Each row is a point on a tangle of strands that fork and nearly touch. The rows are in no order.
Points whose rows are less than 74.2 apart are linked; no others are.
repuv: [ 11   9  -2  17   6  -1  -6   5 -10  13 -13  19  -5  -8  19 -15  22  14
  -1 -20  -7  -5   5   6 -10  16 -17   5   6   1  -9 -12  -5   7  15 -19
  -9 -10 -25 -25  -5  -1  10   8  -6]
Rido: [-21   7   6  30  11 -13 -25   4   3  -5 -27 -21   3  -2  13  -4   8  16
   6 -20  17  15 -13  10 -16  14  11 -14  -4   4  -9  11 -10   6   2  -1
  -3  13  -4 -21 -11  -6   6   5  -8]
Dezed: [ 14 -16 -16   0   3  22   1  -9  -1   6  34  -7  18 -14 -18  -3   8  -8
 -24  19  -6   4  14   7  24   1  -5  25  27  16  -3 -11   1  22   6 -15
   2  15 -10   5   2  15  19   6 -15]
Leto: [  2  -5   2 -15   0  15  16  -7   5  15  20 -10   1   4  -1  14 -10 -28
  -5  35  -7 -12 -24   5  11  -6   6  -1   3   5  10  -8   5 -23 -20  -2
  -9  -7  13  26   6  12 -15 -15   4]
Gon: [ -2  -3   7  10 -17   8   1   5 -29   1  -5  16 -27  -6   1  23  11 -13
  -4  -7  15 -17  15   7  -8  -5   0   2 -10 -15   5  16  29  -1   4  29
 -27 -17   6  -5 -14  19  -1 -21  -8]
munun: [ -9  -8   6   7 -12 -12  -5   3  -3   5   4  13   8 -11  13 -28   2  16
   5  -1 -36  19   7 -13 -13   0   3  11  14  11  10 -18  12  -5  25 -24
  10  18   3 -28   9  -8  10  29 -20]
Pob: [  9 -11   1  28  -4  10   8  -6 -20  14 -10   3 -27 -20  -4   9  -2  -4
   9  -8  -9 -21  -3  17 -12  -1 -14 -10 -12 -14   9  25 -18   2  10  -2
  -7   0  -2 -13 -13  10   9   0   1]
Sos: [  2 -19  -7 -30  -8 -22   7   9  16  -7  17  -3   3   0  -4   9 -24  24
   0  12 -29   8  32  -5  -6 -30  28  -6   2  -8  21 -30  -7   3  18 -29
  22  15  11  -2  -2  -9   9  31 -26]
gumaf: [-13   4  -7  -6  10  13  -9  -4   2 -10  17 -10   8  -2 -20 -11   1  13
  -5   6 -13  27  22 -10   9   7  -1   7  25   8  -2 -17  29  -3  11 -12
  16   4   7  -1   4  -1   6  -2 -21]
Raret: [ -6   1   5   6 -14   0   1   4 -18   3   3  18   6   0  -1  -4  19  -6
 -14  -1   0 -19 -18  -5  -4  -5  29  -4   8  12   1   6   2 -25   2  -1
 -30  -1  13 -19   4  13  -3  -7  -9]
kesa: [ -1 -14   4  -3  -2  -7  -8  13   2   8  -4  16  13  -4  11 -27   8   5
   1  -7 -22  24   6  -9  -3  -7   3   0  16  23  -2 -21   2 -17  20  -5
   9  -2 -16 -29  11  -3  -5  18 -16]
lefa: [  1 -13   8 -19 -13 -24  -3  21  12  -3 -16  14   8  -1   2 -13  -5  10
   6   1 -14  25  12  -3  -2 -20  16 -14   2   7   2 -21 -11 -21   7  -2
  14 -10 -11 -13   7  -4 -11  17  -8]
Zavoz: [ -6  11   2  11  15  19  11 -10 -19  21  -3 -10   2   9  18  15  15  -6
  -2  -9   8 -26 -24  20 -24  22   6   2 -27  -6  14  13  17   7 -14 -10
 -29  -5  -3   8  -9   2  -8 -22  13]
duzom: [ -5  -5   8  11  -5   4 -12   0 -15  -8   6  21 -11  -2  -3 -20 -12  -1
  13 -18 -22   5   4 -19  -3  -4 -16   6  13 -15 -11   7  29  -5  13  12
  -2  11   7  -9  -1  -9  14   8 -28]
gug: [-11   5   7  -1   5 -22 -19   8  19 -15 -12   2  -4  -4  20 -24   5  13
  -2  -7  -9  26  27  -4 -14  17   4   6   8   5   2 -11  16   2   4  -5
   9   9 -10  -8  -6 -22   2  38 -12]
sel: [ 17  -2   4 -18  -5 -35   3   7  22 -15   4  13  10   6  -6 -11  -8  20
  -7  -2   3   3  24  -1   2 -12  26  -7   3  -8   0 -12 -18  11   3 -17
   5  20  -5   0   6 -15   3  47  -1]
puza: [  4   2   0 -16  -6  -1   8  -5  23  18   7 -34  16  10 -24   7 -12  -9
  -4  28  16   4 -19   8  11   5  15   1 -24  13  22   1 -10 -14   2 -10
  14  -2  14  17   6  -2 -20 -10  20]
vuru: [-14 -19  10  24  -3   5 -22   6 -27   7  -7   7   3  -4  22  -2  21   5
 -17 -26  -2 -13 -15   1 -12   1  11  -8  11  12  -8  10   4 -12   8   1
 -24  -1   0 -27  -4  12   9 -10 -13]
ber: [ -3   6  -1 -11  -1 -10   5  -1   4 -34   2 -20   1  -3 -35  -5   3  19
   0  -1  34  18  20   3  28 -14  10 -20   3  10   3  11 -17   9  -6  21
   7   9   3   2  14  10   7   0   8]
Safo: [ -2  -3  14  27 -10  25  -3   1  -9  13   8   1   9   3   8  -2   5 -13
   0  -1   9  -9 -20 -11   4   0 -16  29   0  -3 -18   2  25   7   7  14
  -7   6 -10   6   6 -15  -3  -6  -3]
ner: [ 14  -5   8   6  -1  11  -1  -8   5  31 -14 -34   5  -4  -4 -12  -9   7
   6   7  -8   6 -18  11 -12   9  -6 -15  -9  -5  17   2  -1 -13  18 -21
  12   5  16  -2   7 -15  -5  -1  -8]
miv: [  0   7   4  11 -13 -17  -3  -1   5 -17  -9 -21  -4 -17 -43  -9  -2  21
  14 -10  36  29  21  -2  20 -11   8 -14  -3  -3   5  11  -9   9  16  17
  14  -1   5 -12   8   1   8   5   4]
tiro: [ 10 -28   3   1  -1  29  -4  -2  -8  20  17 -16  11 -12 -13  -2  -5 -15
  -7  21 -11   8  -3  14  20  -3 -11   1  21  12   9 -12   4  -7   7  -7
   5   1   1   3   9  10  -2  -1 -19]
bosib: [  7  -7 -23  -7  18 -30  -8  -8  25 -12  -6   5   0   2   1  -4 -15   0
  12 -10  -6  27  26   3   4  10 -13   2   0 -14  -4  17 -32  29 -11  -8
  21  -7 -18   8  -3  -9  11  30  13]
dibu: [ -4 -16  17  18 -28  12  15   5 -33  23  -3  12 -16 -12   3  30  13 -19
  -2   0  15  -8  -2  12  -8 -15  13  13 -19   6  18   9  22   3  20  18
 -16 -18   5 -17  -8  24  -3 -19  -9]
seti: [-26 -16   0  13   4  12 -13  -3   3  -9  15  -8   3  -7  -4  -1  -1  -7
   3   4 -17  24   9  -7  11   1  -8  25   9  22   0  -6  11   7   7   3
  24  10 -13  -6  -8   1   4   4  -7]
Zeri: [  9  14   3  -3  -8   7  -7  -1  12  13  -6 -19  14  14  -2   5   8 -11
  -6   4  36   6 -10   1  12  14 -14  28 -26   2  -5   1  15  21   1  23
   7  -1 -10  12  11 -19 -12  -7   7]
rab: [-28   4 -10  16  29   0 -15  -6   5 -26  -2  -2  -6   8  20  -5 -16   7
  21 -22  -7  10 -10 -13 -15   9 -15   8  -7 -19 -19  17   4  17 -11  -3
   5   9  -2  15 -11 -19  11   6  22]
Dizuk: [-16  16   4   9   4   2  -2   5   1   5 -22 -14   8   7  26   3  16   5
  -6  -8  12   0 -21   2 -20   5  11  13 -20  13  -2  -2   6   2   1  -6
   8   0 -10  -7   1 -24 -16  -3  25]
nof: [-11  -7  12  -5   1 -11 -27  12  14  -4 -14   0  -7   0  16  -8  15  -2
  -9   7   3  27  20   9   0   4   5   9   4  14   9 -18   7  -1  -6  17
  14  -2 -27 -15  -6 -11  -5  30  -9]
Fosus: [  5   2  -6  -6  -4  10  21 -12 -10  -7  27  12 -17   0 -24   8 -18 -13
   7  19 -18 -12  11  -6  17 -10 -11  -8  11 -17  -8   4   8  -9  -8   6
 -13  10  20  18   3  12   4 -11  -5]
Kiz: [ -8 -13  21 -13  -1   9 -19  18   0   9 -15  -6  -3   2  12   2  13  -9
 -15  16  -4  21   6  11  -9  -1  11  -2   5  15  22 -25  26 -25   0  16
   6 -12 -13 -15   0   0 -12   6 -25]
nena: [-14 -15  -1   3  13   4   4  -1  -3 -10   3  16  -9   7  21   4 -16 -11
  13 -13 -24  -1 -14 -10 -19 -14  -2  -4   4 -11  -5  24 -15  -5  -7   6
  -7  -9  -5  12  -1  -2  -2  -4  25]
lazu: [ 12  13  -6   2  15 -24 -19   0  17 -11 -11  11  -8   0  -1 -24  -2   7
  11 -23  11  26  22  -4   2  19 -16   1   8 -16 -17   5  -7  24  -7   3
   7  -9 -17  -4  -3 -13  15  21   0]
meke: [  8 -27 -10 -39   1 -21   3   9  17  -8  26  15   8  16   0   4 -26  15
   8  -4 -28  10  29 -21   1 -28  22  -7  11 -12   6 -31  -1  -3   1 -28
  14   9  -1  -6   9  -7  18  17 -35]
Sil: [ 12  -9   3 -19 -13  -3   9  -5  -7 -11  23  15 -12  -6 -14  16  16 -18
 -21  32  12 -13  17  12  20   2   1  16  -1  21  22  -8   6   5 -27  20
 -15   9 -16  22  -5  28   8   0   1]
Tubog: [-32  14 -10  32  18  -8  -9  -9   2 -23 -16 -12  -3 -10  -3   6   8  16
  16 -17   9   8   2   6  -1  16   1  -1  -8   4  -4  13 -11  22  -5 -13
   1   9 -12 -14 -24   3  16   3   8]
befu: [  2  22  -4 -27  -5 -10  24   4  16   5  14   8   1   9 -17  -1  -7  -4
   6  29  -2 -20   0 -18  12 -12  16  -9   2 -11 -33 -17   5 -19 -19   1
 -25 -10  30  11  12   1 -10  -7  -3]
Fiku: [ 44 -12   3   6 -15  15   7   5 -17  38 -12  10  -8  -4   2   8   5 -12
  -8  -4  12 -27 -18  16  -3   2 -10  -9 -19 -14  13   9  -2  -2  17  -3
 -27 -26   8 -15  -1  20   2 -15  -7]
Fod: [ 26  -3   9  11  -8  -7  -8   2  -5   3  -1   8   0   4 -19 -35   3  15
   2 -15  21  -4  -5  -4  10  -6  -1 -13   8  -8 -18  12 -18   2  16  13
 -18   7   1  -9  21   3  12   9 -17]
Noti: [ 12   6  -2  15  21  28   7  -5 -21  33 -11  -9   6   3  16  14  22   0
  -5 -11   4 -24 -19  19 -15  15 -22  -1 -15  -9  -8  -1  11  29 -14 -11
 -13 -20 -14   7  -8  14   1 -28   2]
Mem: [-10 -12   2   0  19   9 -10   2 -19   8 -12  -5  -8  -3   8  -6 -11   7
  -3 -24 -34  -6 -22   8 -21   3  -4 -40   7 -14   2  12  -7 -27   1 -15
  -5 -10  27 -22  -8  14   5 -13 -18]
nif: [ -6   3   3  -8  -6   6  14  -6  11  22  22 -14   7   2 -14  11 -13 -14
  -5  34   0 -10 -25   1   7   1  15   8 -17   8  27  -4  10 -20   0 -19
  -1   2  23  13  -5  -2 -14  -9  10]
moke: [ 16 -16  -3  -5  21  15   8 -10  -1  13   2 -17 -23  -7  -7  -5 -27  -5
  -8  10 -21 -18 -16  21  -5   6 -16 -24  -2 -31  13  17 -28   4   0 -17
   7  18  16  10   4  -1  13  17  -4]
biz: [  6 -39 -13 -19  10 -20   7   5  15 -14  10  24   6  15   7   3 -25   8
  10 -12 -22  11  23 -24  -2 -14  14   3   7  -8   6  -6 -14   7  -5 -22
  18  10  -7 -19   8  -8  15  24 -17]
gobu: [-10  14  -9  -6  -9   2  11  -6   6 -14  14   5  -6   4   1  14   5  -8
  -7  24   6 -19   2   6   7   8  10  26 -15   7  16   1  11   3 -12  -1
   2   5   2  23  -9  -3  -6   3  35]
Ziru: [ 14   0 -13 -22  -6 -20  -6   4  14 -19  -9  19   8   4  -8  -9  -2   4
  18 -18  13  24  22 -13  22  -8 -21   2  -3   9 -12   2 -22  13  -4  20
  38 -26  -7   6   5   6  -1   0  24]
Zup: [ 14   1   1   1   1   7 -12   7  -9  11 -12   2  -2  -4  -4  -7  19   8
   1 -11  12   7   9   3   6   4  -8   3   4  15  -7 -15  -7   0  16   0
   6 -19 -14 -21  -5  14  -1 -16  -9]
Kul: [-34  10  -1  -8   2  16  22 -15 -14 -15  22  16 -10  -2  18  17   1 -14
   9   2 -21  -6  -2 -15  -6 -10  -4  18  12  13  -6   1   8  -5 -17   5
  -3  -3   0  26   2   5   5 -20  36]
bulof: [ 34   2   0   6  10 -17 -14   4   3  -2  -1  20  -7  -2 -12 -34  -2  13
   5 -26  16   7  12 -11   7   3 -17  -4  15 -13 -26  10 -20  19   9   8
  -9  -5 -10  -9   6   1  18  16 -13]
div: [  6 -11  17  16 -35  -2   5   4 -11   8  -1   1  -5 -11 -25  18   8 -13
  -4  11  28  -9 -12   4   9  -7  19   8 -23  14  24  12   6  -8  10  24
 -17  -1   6 -20 -12  16  -7 -10  -6]
Peda: [  1  10  -9  19  -2  -8  -1 -13  11  27 -13 -41  -4 -14   4   2   9  -2
  -3  12   3   8   8  23   1  20 -11   7 -13 -10  20  -1   6  25  24 -19
   7  -1  -7  -8 -19 -20   9  10 -25]
nolit: [ 11 -13  -1 -11   5   1   0  -6   4   3  12   5 -16   1   6  -3 -24  -5
  -8  17 -31 -16  -4   3 -11  -6   1  -5   4 -27   9   5  -8   3   7 -12
   4  26  11   9   1 -11  16  32 -10]
muzi: [ -4  20  -9 -10   1   1   5  -2   9  -8  -2  -1  -2  16  -3   6 -15  -3
   5  11   8  -8  -9  -4   1   0 -11  -9   2 -13 -21   4 -10 -15 -17  12
  -6 -12  16  28   7  -7 -19 -20  22]
dom: [-18  17  -4  17  12   8  -8   2   5  15 -14 -26  14   8  23   3  26   1
  -6  -6  11   1 -10   6  -7  20  -3  22 -15  13  -7 -12  15  21  -2  -3
  13   8 -26  -5  -6 -18  -5  -5   0]
Keza: [-13   2 -10  16  15  -3  -6  -7  19 -15  11  -7   3   2   9   0 -12  -5
   0   6   4  -3 -13  -3   0   6  -5  18  -1 -13 -14  17 -16  19  -3  -6
   3  16  -2  28  -2 -25   3  18  30]
Fale: [ -8   4  -3  17  15   8  -8  -4 -12  -8  -2  10 -16   6   8  -9  -9   0
  17 -31 -19   4  -2 -14 -15  13 -31   3  -5 -32 -18  12  23  14  -1  10
   3   1  -3   3 -10 -10  13  -5  -9]
Vebi: [ -3  -2  -4   6   7 -10   1   0  24  -1   8 -11   9  10   8   1 -21   3
  -7  26  17 -10 -24  -3  -7  -4  16  13 -11  -5  -2  16 -18  11   7 -13
   3  24  21  26   0 -27  -1  21  30]
zubof: [ -3 -12  -3  14  17  -1 -15   7 -21  -1 -11   0  -1  -8   2  -5  10  12
  -3 -30 -10  -3  -1   9  -8  10  -2 -29   7   8  -2  17 -20 -11   2 -11
 -18 -10   1 -28 -13  29   4 -22  -8]
det: [  8 -16  -3 -26   0  -9   8   7  16   4  14  -1  -8   3  -2  12 -28   4
  -3  25 -30  -9   9   8 -11 -21  15  -8  -1 -18  16  -8 -10  -4  10 -20
  17  13  13  20  -3 -13   1  24 -10]
gosi: [ -1   0 -11 -21 -19  -9  22  -9   4 -24  22  10  -2  -5 -20  26   0 -12
 -13  30  10 -20  24   1  27 -15   2  14  -2  17  11  -6  -6  11 -21  20
  -1  19   1  25   1  22   3  -6   8]
Nolub: [  0   2  -5  -9   7  -4 -16  -4  11 -15  -5 -19  -6  -4 -17   1  13   4
  -5  10  22  12  18  14  20   6  -3  -4   0  26   6  -2 -23  11  -8  14
  19  -4 -14  -1  -2  16  -1  -1   4]
fosum: [  3  30   1  -5   1   6  -4  -8   7   4  -5 -34  12  19 -23  -3  11   6
  -9  -1  47   9  -2   6  11  26  -6  10 -22  -2   0  -5  23  19  -8  13
   2   4   5   9   8  -7 -12 -18   3]
tuz: [ 18   3   8  -3 -23 -12  -1  10  -9   8  -7  18  -4   2 -18 -21   4   5
  -2  -4  10 -12  -5  -4  -1  -9  14 -18   9 -12  -6   7  -4 -21   8   8
 -27  -2  15 -14  12   7   1  -1 -20]
divor: [ 15   0  10  14 -11   3   0 -10   8  38 -21 -51   8 -14  -4  -3  -3   5
   4  10   3  13  -5  23  -6  19 -12 -12 -17  -8  30  -4  10  19  25 -15
  13  -3   9 -15  -6 -10   3   0 -31]
pino: [-24  13   2  10  -5  18  19  -7 -11 -12  10  -8   5   3  -5  14  10  -3
  -2   4   6 -16 -21 -10  11  -2   2  11  -6  33 -13   1   6  -9  -3   4
   4  10   6   0  -7   9  -8 -29  24]
nipir: [ -9   9   4  13  -6   3  -5   8 -19 -14  -5  14  -7   2   9   8  17   1
  -5 -21  16 -10   5 -11  -1   5  -8  10   0  -5 -23   9  22   3   2  33
 -19  -9   2  -5  -6   7   1 -27   0]
nesi: [-11  22   4  -4   2  10  11  -6  -8   0   3   1  -2  16  15  12  17 -16
 -12   3  17 -17 -14   6  -7  21   8  19 -21   2   8   2  20  -3 -23  12
 -21  -3  -5   9  -3  -2  -9  -9  24]
Mazu: [  2  11   9  -2 -22 -21  -3  10  12  -7 -16  12  10   5   0 -12 -17  -3
   9  -7  16  -5 -19 -15  -3 -22  21 -15  -2 -20 -29  22 -10 -21   9  22
 -17   2  28   9  13 -15  -6  12  12]
ketez: [ 14   6  -4   7  -6 -16   4   0  12  -3   1   1  -2  -6 -19 -11 -16  11
  13  -1  -5   8  12  -7   3  -4  -3   1  -4 -14  -4  14 -13  10  21  -6
  17  10   3   8   1 -19  -3  18  12]
kofed: [ 19  -2 -18 -33  19 -13  14  -5  13 -11  17  15  10   9  -8   0 -13  19
  -4  -3  -8 -11  22 -16   8 -12  18 -25  19   0   6 -18 -26   2 -11 -33
 -12   8  -3  -5  20  16   9  -3 -10]
movo: [  1  23   6 -11   8   6  -8  -3  12   5  -1 -30  12  16 -15 -18   9   9
 -13  12  26   9  -4   4   1  22   9   4  -3   4   9  -7  18  -8  -7  -4
   0   7  10   9   9 -12  -9  -6  -2]
ruz: [-11  -6  10 -20 -11  -4  -2  16   6   0   1  11   1   6   7   3   2 -17
   2  19  -9  -2  -7  -6   4 -25  23  -5   8   3  -7 -15   3 -31 -15  16
  -9 -12   6   7   4  -1 -17   4  -9]
loz: [-44  24   8  14  -4  14  10  -8 -11 -28  16  -4  -8   4  -6  18   9   0
  -1   9  14  -8  -4 -12   7   3   8  16  -1  18  -3   1  29  -8  -9  10
  -3  16  19   1 -11   1  -2 -19  16]
dalok: [-16  32   0   0   0   7   9  -2 -17 -24   9  21  -6   7   0   8  19  -2
  -9  -6   3 -14  11 -17   8   9   6  10   9  10 -19  -6  31 -10 -14  13
 -21   2   3   0  -4   9   0 -24   3]
bol: [-10   6  -4 -17   1 -10  -4  11  15  -7 -12  19   7   8  27  -2  -1  -4
   6 -10 -19  17  -1 -14 -14  -8  -2   7   0   2  -6  -9 -15  -7  -7   0
  27 -20 -25   7   7 -18 -17   9  42]
Fepa: [-11 -12   7  14  -3  17 -13   7  -1   9   3  -1   6  -5   9  -9  11 -11
  -5   0   2  13  -6 -11   9  -7 -10  26   9  22 -15  -8  13   5  14  15
  17   4 -24 -10   4 -13  -1   5 -10]
Naguf: [ -4 -10  -4  -9   7 -10   2   2   9 -10   2  21  -7   4  17   7 -15 -10
  14  -3 -21   7   1  -4 -14 -13 -17   4   1 -15   2   9 -11   7 -17   9
  14 -20 -17  23   1 -15  -8   9  35]
Zaze: [  7   6 -16  -8   8  16   1  -5   4   2  26 -20   9  -3 -34 -12  14   7
 -20  15   1   8  25   9  16  15   7  19  18   7   5  -8  12   8   7 -13
   9   8  -3   9  -1   8   8   7 -19]
Nemup: [  8 -10   5 -17   3 -33   7   8  12 -26   6  43   6   7  17   2 -12   6
   5 -11 -13  -5  12 -20  -4 -18  19  -8   7  -7  -6 -10 -13   4 -10  -8
  -3   6 -12  -9   1  -3   1  32   1]
Gilu: [-14  -2  10  28   8  20  -6  -6 -14   0  -2 -25  -7  -3  -7   6  -4   4
   3  -6   8 -13 -17  14 -13  15  -6 -18  -1 -10   6  12  14  -3  -7  -3
 -13  16  20  -5 -17   8   6 -12 -16]
Tud: [  2  -3  12  10 -18  -5 -10  15   2  13 -22  -6   8   8   3   1  -6  -7
   5 -10  14   5 -19  -8  -8 -12   6  -9  -6 -12 -18  15  -4 -18  16  24
  -5  -8   8   1  10 -13 -18 -17   2]
Zula: [ -6  15   3   2  -4  -9  -3  13   5  -6 -22  13   7   4  39  -2   9  -3
   0 -27   9   8  -5 -10 -21  -4   6  10  -9  -7 -15   4   4   0  -2  10
  13 -15 -17   0   5 -27 -20   8  39]
desok: [ 13 -19 -21 -18   8 -28   0  -8  26 -23  -7  10  23   5   5   7 -20  -2
  16 -16   3  28  20 -13  13 -12  -8   1   0  -2  -8  14 -44  28 -18   5
  34 -11 -11   8  13  -1   4  15  23]
dugo: [ 35  -5   4   5 -15  15  12   6 -12  37   4  21  15  -2   1  -1   8 -17
 -14  -2   8 -25 -28  -1   4   1  -5  12  -9   6   4  -3  -3 -10  11  -5
 -26 -18  -6  -6  13  13  -6 -16   4]
Fenor: [-10  -4   0  30  -5   0   9  -2  -9  -4  -9   9 -11 -14  16   9   0  -3
  17 -15   1 -11 -11   5 -15  -5   2   6 -13  -4  -1  27 -16   5   3   0
  -4   4 -13   2  -9  -5  -2   5  25]
Mopu: [  7   8   2 -10   3  13   2  -5 -13  -2  13   6 -14   1  -9   9  13 -14
 -12  21   4 -10  13  24  10  14   1   2   4   7  24 -10  21 -11 -23   2
 -18  -4  -6  11  -8  18  -1  -5  -2]
dolo: [ 13  -5  -7  -1  18  18  -5 -11   3  12  -2 -22 -18  -1  -7  -1 -25  -9
   5   3 -12   1 -17  14 -11   4 -30 -20  -4 -34  -4  18 -15  -2  -4  -1
   8   6  12  21  -4  -9   1  -3   1]
kel: [ -5   3 -15 -13  -2  -9  -5   2   1 -24 -15  20   6   1  -3   1   3   5
  16 -21   2  17  17 -17  10  -4  -9   0  -2  11  -4   1  -5  -3  -6  18
  22 -26  -5  -8  -5  11  -5 -18  19]
rebir: [-21  10  -7  14  -6  15   2  -6  -5 -14  -6  -6   0  -4   4  11   9  -3
   7 -11   8 -11  -8  -3   9  -1 -20  18 -15  27 -13   7  -3  11 -11  21
  19   1 -12  11  -4   1  -3 -21  29]
Zuf: [ 13 -22   6  16  13  36  -4   8 -30  32  -4  -7  10  -4  27   3  11  -6
 -16 -21 -10 -21 -29   9 -11   4 -19 -13  15  -4 -10   1   9   1 -10  -6
 -24 -22  -6   7   2  10   4 -24   0]
Vilam: [-25   7 -13 -15  -1   3  18 -10   2 -20  21  18  -8   1   8  24  -3  -6
   1  17 -15 -10  15  -3  -1 -12   3  24  -1  11  13  -2   0   7 -15  -1
  16   0  -4  32  -3  -3  -3   2  40]
dinok: [  3   0  -5 -19 -21  -9  22  -4   2 -18  14  21 -12  -3 -23  18  -9 -12
   7  24  -1 -14  22  -5  21 -22  -1  -8   8  -9  -9  -8  -1  -5 -22  30
 -16   0   6  22   3  20   1 -13  -3]
Saza: [ 18  -9 -20 -31  20   8  13 -12   0 -11  22  12  11  -3   5  14  -5  10
 -18   7 -16  -6  28  -7  11  -7   5 -11  25  18  12 -21 -18   2 -17 -30
  -7  16 -14  -1  14  31  15  -9 -17]
seb: [ 26  -3 -13 -16   9 -18  15  -1  15   1  12  -1   7   4 -13 -18  -9  33
 -12  -1  -2  -2  19   0   2 -11  21 -16  11  -1   5  -8 -32  11  10 -30
   2  16  -6  -7  24  -2   6  23 -12]
bep: [-11  12  12  10  -9   4  -7   1  12  10 -13 -27  21   8   7   2  16  -1
  -9   4  18   7 -16 -10   5  16   2  34 -29  16   3  -9  35  22  14   7
  10  17  -5  -4   3 -27 -14   1 -11]
kuge: [ -6  23 -13  15  16  -5  -2  -3  -4 -10 -11   7  -4 -10   6  -1  26  13
   2 -18   2  -6   9   5  -1  19  -3   7  -2  21  -4  -2 -16  14  -2 -14
   9  -4 -29 -17 -15   3   3   4  22]
tiz: [-25  -1  12  15  12  -2 -11  -3  -3 -13  -6 -19  -4   4  -5   0  -6  12
   1  11  14   3 -19   5 -10   4  18 -14   5   8   9  11  -6  -9   1  -6
  -6  18  19 -13 -11   2  -1   0  -3]
nuz: [-20  -4  11   8  10 -26 -22   4   8 -26 -19   3   7   1  16 -18   1  16
   7 -17  -3  27   1  -9 -15   8  12  -5   3   2   0   7  -7  -2   5   1
   7   9  -3 -24  -7  -9   3  30  -7]
deba: [ 13  -5 -14 -10   9  -9   6  -4  14   3   1  -4   5  -1 -21 -11 -10  18
   3   0  -7  17  16   3   6  -4   1 -11   8   2   6  -1 -28   4  16 -20
  18   0  -8  -2   6   3  -1  10   3]
bilop: [  7  -8  15  15  -7  21   3   7 -10  31  -6  -5  23   5  14   1  11 -10
  -6  -5   5 -11 -31  -3  -3   2  -4  14 -13   6  -2  -4  15  -7  13   2
  -6  -8 -10 -11   9  -4 -10 -15  -5]
Pef: [ 15  17  -1 -24 -12 -14  11   6   2   3  12  28  -1   3 -17 -17  -2   6
   7   4 -11 -20   3 -19   6 -20  11 -17  14 -14 -18 -13   7 -13  -5  -6
 -16   3  14   0  18  -3   4   8 -21]
kubeb: [  4 -17   8   9  20  23 -11   4 -23  18  -4  -8   9   0  25  -7   0  -5
 -14 -18 -22 -17 -36  16 -17  12  -4 -30  18  -6 -11  12   1 -22  -9 -17
 -22  -7  14  -1   0   7   1 -12  -7]
Balu: [ -2  -2  -4 -24  -9  -6   5  10  16  -9  -5   8   3  10   1  14 -11 -10
   1  15  -4  -1  -9  -5   7 -24   3  -9   5   3 -12  -4 -24 -18 -18  20
   4 -17   4  24   9   6 -19 -14  22]
giki: [  3 -13  17 -24 -27 -29   0  15   4   0  -8  21  -3   1  -1  -4  -8  -2
  13   8 -19  -3  -3  -5  -9 -35  28 -21   3 -10  -1 -15 -11 -26   2   4
   0  -8   8   3   1  -4 -13  22 -19]
munuk: [  3  10  -5  -7   6   0  -9   2  -6 -10 -12  -3  -3   3  -7   4  11   3
  -4  -3   7   7   9  11   3   9   2 -10   3  23   6  -3 -14 -12  -8  10
   8 -15  -8  -6  -6  20 -12 -24  12]
Lun: [  2  10  -3 -27   3  -2  23  -4  13  -3  22  -1  -4  13  -1  18 -10 -18
  -8  40   1 -28 -10   0  12  -2  10  -4  -5  -8  -5  -9   3 -17 -35   5
 -28  -5  21  29   6   8  -6 -12   5]
nus: [ -5  10   1  20  -3  -6  -9 -10   3  12  -9 -20 -21 -16   8  -6   5   1
   4  -3 -18   9  17  11  -9  19 -13   8  -4 -20  17   3  10  25  20  -7
   8  12  -1 -11 -23 -20  23  25 -25]
Bomad: [ 15 -27  14  -8 -11  21  -8  10 -13  15  -1  -9   3 -13  -6  -1   4 -16
 -13  17  -1  15  -4  16  11  -8  -4 -12  20  14  20 -17  16 -23   3   4
  -1 -14   4 -15   5  16  -6 -10 -28]
fafak: [-21  18 -13  -2  -5   8  18 -11  -9 -32  12  20   0  -1   3   8   1  -3
   7 -10  -3 -14   1 -19   9   0 -31  17   1  17 -23   6   1   6 -20  29
  -1  -5   6  23   0  14   6 -39  34]
telus: [ 20 -13 -17 -24  15  -2   7   0 -10 -14  14  32  -3  -8   3   3   9   1
  -8   4 -18   6  29   2   8  -1  -7  -1  21  23  14 -20 -15   9 -16 -10
  -6  -1 -23  -9   0  34  16   1 -10]
mugu: [ 26 -10   3  25  -4  17   7  -6 -26  30 -18   1 -20 -15   1  14   3  -8
   5  -9  13 -23  -6  17  -4   3 -22  -7 -21 -19  -1   7   6  23  27  -2
  -8 -12   2 -12  -7  18   6 -11 -15]
nute: [-10   8   4   2   1  -9   1   3  14 -16  -4  -5  14   6   8  -8 -16   6
  10   3  20  -1 -23 -16   1 -14  18  -8  -3   0 -24  13 -16  -9  11   1
   0  17  27  10   9 -17  -6   4  28]
vik: [-10   0  -3  21  -4  -9  -7  -4  -4  13  -7  -4  -5 -15  16 -16   9  15
  13 -18 -35  17  18  -5 -11  16 -19  11   4  -4  11 -11  13   9  25 -19
  11   3  -5 -30  -9 -11  21  26 -29]
Sope: [  6  -1   9  20 -13  -2  -5   2   4  25 -28 -22   7  -1   3   4 -11  -2
  15  -1   7  10 -18   5 -15  -3  -6 -10 -15  -3   3   6 -12  -7  25   2
  16  -7  -3  -4   2 -15 -15  -8  -1]
Bufon: [ -1   9   9  -8   9  27   3  -5 -16  10  13 -15  -6  -5   1  17   6 -17
 -14  13  -1  -5  -6  25   3  24  -1 -12  11   2  24 -11  33 -19 -23 -12
 -14  -7  18   4 -10  18  -9 -20 -12]
Lubud: [ -1   6  -8   3   6  13   0  -9  -1   7  -3 -17 -11   7   3   3 -14  -9
  12   7   0   1 -11  11 -14   8 -19  -1  -6 -18   2   8   3  -9  -5  -3
   7  -4   4  27  -4 -13 -11 -14  15]
fiput: [ 14  16   2  20 -22 -14  -3  -2   7   7 -12 -11  -5 -17 -34 -10  -4  15
  20  -7  22  14  23  -3  11  -1  -5   2  -8 -15   0  12  -3  17  29   6
  17  -2   4  -9   0 -12   5  10 -10]
Mapu: [ -3  12  12   6   6  19   0  -7 -19   6   3  -8   1   5  -3   6  10   0
  -7  -2  10 -11 -12  11  -3  21   1 -19  12  -5   6   0  32 -17 -11  -6
 -26   4  30 -10  -6  13  -6 -22 -24]

Follow the links from the first point to the second, and from the first to the third. Name the last point that the two ways share.
gumaf / Saza / desok -> munuk
sel / gug / Mopu -> Rido
dalok / lazu / puza -> tuz
vuru / sel / Gilu -> munuk
Bufon / biz / Fepa -> Rido
Gon / Leto / bosib -> tuz
telus / Bufon / vik -> seb

A fork is a point with three links. Follow the links from the first point to the second and name the forks in between, in order.
deba / Zavoz -> munuk tuz
Lubud / Zup -> seb munuk
Ziru / dinok -> munuk Rido
fiput / Peda -> seb

A fork is a point with three links, a tip a point with one. Leave the first point through the second and follow the links. Name the first fork or tip that comes.
gosi / Sil -> Rido
moke / nolit -> seb
pino / rebir -> tuz
mugu / Pob -> movo
Gilu / Mapu -> Fosus
rebir / pino -> div
divor / ner -> duzom
Fod / bulof -> munuk
